Points on a hilly landscape, in no order, each with its height.
From any point a ball takes the steepest step (drop divided by distance) to one of its 6 nearest points. It stops when none of these is lower. Distance is the straight distance between rows; heights are no part of it.
(390): [ -8 -37   0  22 -19 -25 -19  36]  h=418
(385): [ 5 29 12 25 28 -6 -1 23]  h=315
(179): [-16  -9 -33  21  -9 -24 -14  -2]  h=157
(749): [-22  18 -14 -24   2 -27 -33  -7]  h=546
(210): [ 27   2  -6  15  -3   6  23 -23]  h=595
(498): [24 20 24 -5 10 22 24 21]  h=316
(79): [-24  14 -23  -7  -1 -28 -27  -6]  h=535
(662): [-21  11 -24   6   3 -32 -17  -7]  h=520
(223): [ -2   0 -30 -16 -31   4 -53   9]  h=277
(562): [-22  -1 -34   1 -16 -26 -29   2]  h=313
(121): [-12  18 -14  15  15 -33 -12  -7]  h=367
(682): [-14 -17 -19   5 -33 -15 -34  31]  h=241
(464): [-14 -13  24 -34  -8  17  12 -35]  h=247
(54): [  8  10 -30 -29 -16   6 -52 -13]  h=498
(389): [-19  -9 -34   0 -27 -15 -36  16]  h=176
(131): [ 25  10  -7  21   3  -5  18 -20]  h=553
(22): [ 10  29  14  21  28 -13   2  14]  h=243
(713): [-19   9 -33 -19 -17 -16 -40  -4]  h=441
(325): [ 15  -2  12 -21 -10  19  23 -29]  h=366
(235): [ -4  13 -30 -28 -17  -4 -48 -11]  h=483
(689): [-12  -8  26 -37  -1  15  17 -25]  h=166
(703): [-30 -12  33 -32   3  11   9 -31]  h=296
(283): [ 21  10  24 -18   2  16  28   0]  h=389
(411): [ 18  28  12  20  20 -10  12   6]  h=225
(500): [  5  -2 -25  33   4 -20   4 -12]  h=381
(66): [  1 -12   8 -26 -16  24  13 -38]  h=417
(168): [  4 -34 -17  40  -8 -12  -7  12]  h=253
(229): [-42 -14  42 -18  20  13   2 -20]  h=288
(304): [ 21 -36 -12  40  -7  11   1  -2]  h=297
(272): [ -9 -29  -2  12 -27 -24 -24  40]  h=447
(701): [-31 -14  42 -30  14  17  13 -12]  h=242
(663): [ 26 -11 -16  28  -3   4  13 -20]  h=408
(341): [ 17 -43  -4  41  -7   3  -5  10]  h=306
(217): [26 18 19 -5  7 10 27  0]  h=281
(397): [17 25 14 10 16 25 14 35]  h=569
(174): [ -2  -4  29 -36   4  18  25 -13]  h=228
(716): [-19 -15  32 -32  13  30  19  16]  h=409
(109): [-17  16 -19   5  10 -35 -15  -6]  h=440
(467): [-18  20 -10   9  18 -32 -16  -3]  h=402
(674): [23 24 21  7 14  8 21 14]  h=131
(726): [-22  -7 -34  11 -15 -23 -23   4]  h=229
(88): [ 23   7  12 -17  -1  13  27 -19]  h=449
(458): [  3  13 -14  26  14 -25   5 -14]  h=224
(512): [ -8 -10  15 -25   8  39  26  31]  h=625
(618): [  2  -3  23 -34  -7  19  22 -24]  h=236
(451): [-20  -9  35 -39   6  15  17 -16]  h=209
(9): [ -3  28   6  22  25 -24  -5   5]  h=250
(119): [ 30 -27 -10  26 -12  23   7 -19]  h=547
(282): [11 20  1  6  8 40 14 41]  h=750
(692): [ -2  -6  26 -31   9  32  26  22]  h=541
(515): [ -6  15 -14  23  12 -31  -5  -8]  h=365
(276): [-15 -31 -21  25 -20 -17 -19  25]  h=262
(591): [ 26 -21  -6   4 -18  30  11 -28]  h=800
(508): [  4  21  -6  22  18 -27   3  -6]  h=276
(288): [  4 -18 -24  35  -2 -13   1  -4]  h=244
(431): [-14  -5 -30 -11 -32  -4 -46  16]  h=226
(497): [ 11  13  14 -10   8  36  22  37]  h=587
(336): [-25  24  -5 -10  19 -33 -27   0]  h=448
(81): [ 26  18   5  14  11  -5  22 -10]  h=334
(449): [15 29 14 22 23 10  6 32]  h=603
(96): [ 14   8  27 -21   5  25  28  21]  h=505
(517): [ 20  -9   1 -12 -14  23  19 -33]  h=530
(504): [ -1 -41  -2  31 -13 -18 -12  31]  h=305
(719): [-16 -13  34 -36  12  24  21   6]  h=308
(440): [ 28   3   2  -2  -5  14  24 -27]  h=153

For each start below, name the point where the ball stops.
(663) | (179)
(562) | (179)
(390) | (179)
(304) | (179)
(336) | (458)

Call two points neighbours if one is among the 6 nearest of the other. Go from one point of each pair to the other, from neighbour to neighbour, staying as low as possible. Name the highest point that can't be avoided.
(674) and (689) | (325)
(440) and (674) | (81)
(458) and (674) | (9)
